Points on a hilly landscape, in no order, each with its height.
From any point a ball takes the steepest step (drop divided by distance) to one of its 2 nearest points. It stops when none of these is lower. Distance is the straight distance between rows; heights are no part of it.
K_137 (h 514): [-21  35  12 -21  -4  17  30 -25   9   0 -55 -25   2  22  15  12  16  12
 -43   0   4  55  67  27]
K_391 (h 536): [ 25  -1  34  30 -17 -18  32 -51  41 -58   8 -35   4  -8  34  15  13 -13
   4 -18  12  42   3 -40]
K_175 (h 223): [  0 -30   1  51  -5  22 -45  33 -21 -22  56  26   3 -25   8 -28   9 -19
  45  15  19 -18 -34 -37]
K_432 (h 516): [  4  36  -5  12 -36  -6  27 -53  24 -34   6 -38  -3  21  43   7 -13  20
 -18  15 -15  43  20 -35]
K_191 (h 553): [-10  21  -6 -26 -21  28 -12  28  -7  22  43  40  -7 -11 -20  18  -7  38
 -46  13  23   1 -22  22]
K_114 (h 442): [  5 -22   5 -28   9 -22  -6   8  43  -6  46 -23   0 -19   4  25  -5 -50
  -6   6 -16  11   4  13]
K_153 (h 404): [ -6  12  10 -24  19  -9  11 -41 -14   3 -76  18  33   7  -8 -45 -41 -16
 -29 -37  34   6  38   1]
K_569 (h 480): [-10 -38  33 -21   2 -32  27   1  13 -23  -7 -19   8 -18   4  33   3 -10
  11   0   7  15  23  14]
K_759 (h 613): [  3  -8  -3  22  24  17   4  -5  26 -39 -10 -20  35  11   0  49  17 -26
  11 -13  18 -40 -36   8]
K_406 (h 595): [-13 -51  24 -21 -20   3 -29 -10 -42 -36  18  -6   0  52  -7  37  55  16
  -7  27 -35  -4 -10  -2]
K_687 (h 283): [ 22  22 -32  10  23 -39 -14 -11   2  20  10   2  -5 -27 -18 -25   4 -26
  -8 -11 -30 -38  -1  21]
K_107 (h 212): [ 16 -11 -36  -5  38   4 -20  29  11  58  14  32  24 -34 -20   2 -36   6
  47  -1  20  17 -15  21]
K_306 (h 572): [-15  14 -27 -15 -15  20  17  43  35   7  15  40  16 -32  -8  42  18  24
 -39  10  20 -34 -26  14]
K_8 (h 394): [ 18  31 -17  -9 -11 -19 -55   4 -11  40 -11  -9 -30  17  28 -17  -4  29
  23  31   3  20  -3  -9]
K_322 (h 397): [ 11   6  25 -45  16 -25  55 -42  -5   3 -32 -27  -4 -18  -8   5 -23 -25
 -32 -26  -6  51  61  -2]
K_610 (h 432): [ 10 -11  22  -7 -20  36 -12 -26 -11   4 -38  10   9  14  -8 -11  27 -28
  11 -10  11 -37  38 -21]
K_187 (h 403): [  9  21 -38 -17  25 -20 -23  26  28   3  68 -14   1 -25   6  17  -2   2
  -5   5 -40  24 -27  27]
K_259 (h 364): [ -2  -7  25   2 -17  -1 -28 -15 -10  -6  10  17   0 -35  -1 -40  13 -37
  20  -1  10 -11  27   7]
K_509 (h 468): [-15  -8  20 -18 -22  27   5  -4 -25   7 -38   5 -24  45   7   9   6   2
   6 -18  -8 -11  -7 -10]
K_494 (h 324): [ -8 -24  48  22  12 -30  24 -26   6 -38 -35   6  35   6 -13  19 -35  -2
 -33 -31  40  22  -5  12]
K_530 (h 165): [ 13  -7  -8  13  37 -26  11 -23   5 -48   8 -19 -22 -19   8 -35   6 -39
  -2 -31 -40 -14 -11  15]
K_372 (h 341): [ 50  29 -57  23  15   0 -12 -16   6  43  -1  31  29   4 -19 -31   5   8
  13 -10 -13 -33   5  27]
K_493 (h 458): [-16  42   1 -30  -2 -15  46 -20  20   1 -55 -35 -11 -18   3 -10  -5 -29
 -51 -25  13  14  63   2]
K_572 (h 586): [ 21  17 -10 -16  19  45  -7  16  17  62   2  -2   1  19 -21   1 -14  -3
   4 -13  17 -20 -11  16]
K_849 (h 450): [  6  30   2  -3 -17 -15  -6 -46 -24 -17 -43   5  17  14  11 -32 -14  10
 -19  -8  15   9  51  -4]
K_202 (h 353): [ 35 -11  40  11  28  12  36  -9  31  39   8  15   1 -36 -37 -24 -12 -43
  21 -16  24  -4  27   3]
K_577 (h 510): [ 10 -16  15   5  -8   1  64 -15  39 -27 -12 -34   3 -18  10  30 -17 -14
  24 -28   7  35  27 -14]
K_918 (h 538): [-12 -12   0   7 -26  42  71  14  40   0 -38 -13   7  -2  29  14  -5   9
  43   0  25   8  24 -15]
K_776 (h 363): [ 16  21 -28   8  37 -18 -42   9 -10   5   8 -35 -33  14  22   2 -29  38
  45  13  13  41 -21  14]
K_964 (h 226): [-30 -11 -12 -17   8  10  -4  58   8  24 -22  24 -17 -36   2   3 -24 -21
   1  -3  30 -38  -7   5]
K_714 (h 282): [  2 -16   8 -18   3 -27  -5 -30 -10 -46  47 -32 -52   6  12 -13  18   0
 -13   9 -51   3  -4   6]
K_824 (h 593): [  4 -23 -17   5   6  23  40  25  28 -23   4  18  35 -15 -17  33  45 -16
 -14  -2   4 -55 -23  17]
K_793 (h 531): [-47  -8   7 -22 -36  30   0  35 -25 -33  17  59 -31 -17  -4   1  39  23
 -49  22   9 -37 -10   1]
K_631 (h 546): [ -1  29  17   2 -12  26  30 -22 -16 -12 -58 -36  15  48  14   3  21  42
   1  17  17  50  65 -18]
K_352 (h 329): [-29  15  -8  -5  13 -36  28  -3   6 -21  13  -3 -19  -8 -32  -3   6   1
 -67 -14 -49 -20 -30  22]
K_334 (h 289): [ -1 -24 -16  18 -10  -1 -27  18  16 -26  40  24  17 -44  -5  -7  11 -36
  19  11  25 -29  -5   7]
K_196 (h 34): [-42  -6   1   1  23 -25  22  38  -4   6 -13   5 -18 -38 -31 -18  -5 -52
 -48 -15  11 -50 -11   5]
K_616 (h 506): [  0  18  41  17  11  24 -28  23 -20  12  33  10 -11   1 -33 -21   3  19
  18  -5   4  14  -6  26]
K_983 (h 239): [-14 -19  58 -10  28 -62  21 -31 -13 -48 -29 -22  -1 -10 -30  20 -16 -41
 -50 -39   3   5   2  10]
K_814 (h 469): [ 10 -11  65  18   2  11  27 -22   6 -16  13   1 -14  17 -40  -6 -12  24
   1 -17  -8  26   1  14]
K_51 (h 623): [ -9  11 -11   6  10  -3 -26  13   5 -43   8 -23 -12  30  21  35   0 -12
  -1  -7  -5 -22 -37   7]
K_817 (h 564): [ 12   0 -21   0 -21  44  30   9  34  34  -5  -5  25   0  -5   7  14   5
  25   5  11 -20  11   2]
K_98 (h 381): [ 31  41 -58  31  12   4   0 -19  27  35   3  21  23  -1   9 -23 -51  25
  12  -5  21 -19 -49   7]
K_199 (h 277): [  3 -28  -3  18  31 -11  11  18  28  58  17  29  12 -52 -29 -20 -38 -39
  19 -15  30  19 -14   4]
K_184 (h 383): [-13 -28  36 -15 -24 -26  -6 -53  -1   5 -39  19  55  30 -13  24 -29  -8
 -27  -2  34   3  13 -13]
K_906 (h 385): [ 31  33 -14  10 -15  29 -50   6   0  10  70 -11 -25 -15   8 -25  21   1
  18  22 -27   4   4 -12]
K_355 (h 284): [ 11 -27   5  38 -20  29  -9  -4 -14 -23  11  -3 -12  11  28 -25  26  -1
  34   5  -6 -17 -19 -46]
K_96 (h 419): [  1 -24  49  24  27  18  61   1  16  20 -10  11  -2 -22 -58 -25 -24   0
   1 -49   8   8   2  23]
K_889 (h 563): [ 19  -3  22   7  -6  15  24 -53 -22   8 -26 -10  57  67  -8   8  30  35
  -3   4 -13  42  60 -23]
K_414 (h 606): [  8  36  -5   6  24   9 -19  19  38  11 -24 -25 -16  20  -2  22 -21  -3
 -11 -15  18 -14 -10   7]
K_599 (h 326): [ 12  23 -36 -16  50  -7 -20  27 -14  10 -28 -21 -27  -4  16  -4 -11  16
  75  -5 -27  -5  -1  39]
K_439 (h 580): [ 11 -17  34  18 -20  11 -21  -9 -15  12   5 -24  33  59  -2  28  53  18
  -7  26  -9  16  17 -27]
K_696 (h 488): [-11   7  11  20 -36 -13   1 -30   9   1 -20 -19  -4  16  31 -23 -32  23
   5  -6   3  36  20 -32]
K_417 (h 274): [  4  -7 -34   2  48 -15  10  31 -20  29 -21  16   2 -34 -11 -15 -23   5
  47 -28 -26  10   1  33]
K_690 (h 542): [ 31  59 -45   6 -19  -1   7 -34  19  -6 -24 -27   3  27  29  16  -3  19
   2   9  -3   0   8  -7]
K_473 (h 224): [-24 -12  17  -4   2  -2   4  10   5 -27  11  24 -22 -11 -29   9  -4 -41
 -67 -24   9 -38 -53  10]
K_736 (h 430): [-12 -26   8 -24 -11  -8   9 -21 -16  36 -24  29   3  31 -21  17 -41   6
   0 -23   3  -6  -9  -8]
K_747 (h 343): [ 20 -15  -1   6 -10  -4 -22  -6 -18  -1  63 -29 -27  16  33 -16   9  11
  28  26 -63  34 -10 -31]
K_15 (h 192): [-35  -2  36   6  -8  13 -47  39 -31 -10 -10 -16 -20  24  27   1   5  -5
  11  46  26   4   6 -25]
K_689 (h 203): [  7   1 -19  10  11  41 -43  59  -5  47  38  10  22  -5  -8  35   8  38
  30  46  17  24 -41 -33]
K_253 (h 331): [-22   4  11  -4  21 -11  -7  17  -3  23 -58  12   0 -17 -19 -27 -32 -33
   3 -16  43  -7  34  23]
K_668 (h 499): [-36 -10  12  -3 -29   4  21  33 -13 -27  13  44 -31 -41  -1 -26   3  22
  -7   0 -10 -24   4  22]
K_707 (h 309): [-24   6 -30   3 -37   6 -27  43 -46  13  -8  -8 -21  14  42 -13  35  44
  21  63 -18   3  -6 -34]
K_275 (h 409): [ 22   5 -27  42  -7   6  -1 -23   1  15 -22   1  32  32  16 -15 -35  24
  31 -15   7 -21 -33 -15]
K_751 (h 395): [-22  -9   5 -20   5 -17  24  -7 -16  19  35  33  18 -18 -60   3  33 -10
 -67 -26 -28 -25 -14  41]
K_100 (h 325): [ 16 -17  48 -28  11 -34  33 -48  18 -23  -3  -7 -26  -3  -9  16 -25 -34
 -43 -38 -10  36   1  -7]
K_593 (h 560): [ 16   0 -43   3 -23 -26 -20 -41  -4 -13 -37 -36  15  34  57  12  -3  -4
  27  21 -19   6  -3 -36]
K_165 (h 144): [ 10   8 -29  25  15  36  -5  44   1  21  29  13  18 -21  19  -6 -20  15
  54   4  13   3 -44 -16]
K_583 (h 344): [ -3  -2 -72 -15 -24 -33 -41  23 -26   9  15  14   1   0  31  17  24  38
  10  57 -17 -22 -31 -30]
K_858 (h 448): [-13   4  18 -16 -24  10  28  -6   7 -11  21  34   9 -30 -27 -15  50  -3
 -44 -11 -10 -34  17  28]
K_87 (h 332): [ 12 -47  30  21 -30  12 -27   1 -31 -13  49 -15  -6  12  18 -10  44  -7
  33  50 -31  16   3 -43]
K_803 (h 534): [-10  18  -2 -34 -11   4 -44  28 -36  36  24  35 -32   5 -14 -18  -1  30
  -7  18  -6  -1 -13   7]
K_901 (h 373): [ -3  23 -57 -23  12 -24 -37  33 -20  -4  26  11   0   6   4  37   8  29
 -10  32 -32  -2 -18  35]
K_277 (h 267): [-37 -29 -30   2  -3 -10 -46  37 -48 -33   9 -20 -39  35  48 -11  10  21
  23  49 -12  -3 -10 -19]

Where does a ball stop that starts at each point below?
K_918 | K_15
K_616 | K_107
K_391 | K_15
K_690 | K_196
K_593 | K_196
K_793 | K_196
K_668 | K_196
K_439 | K_983
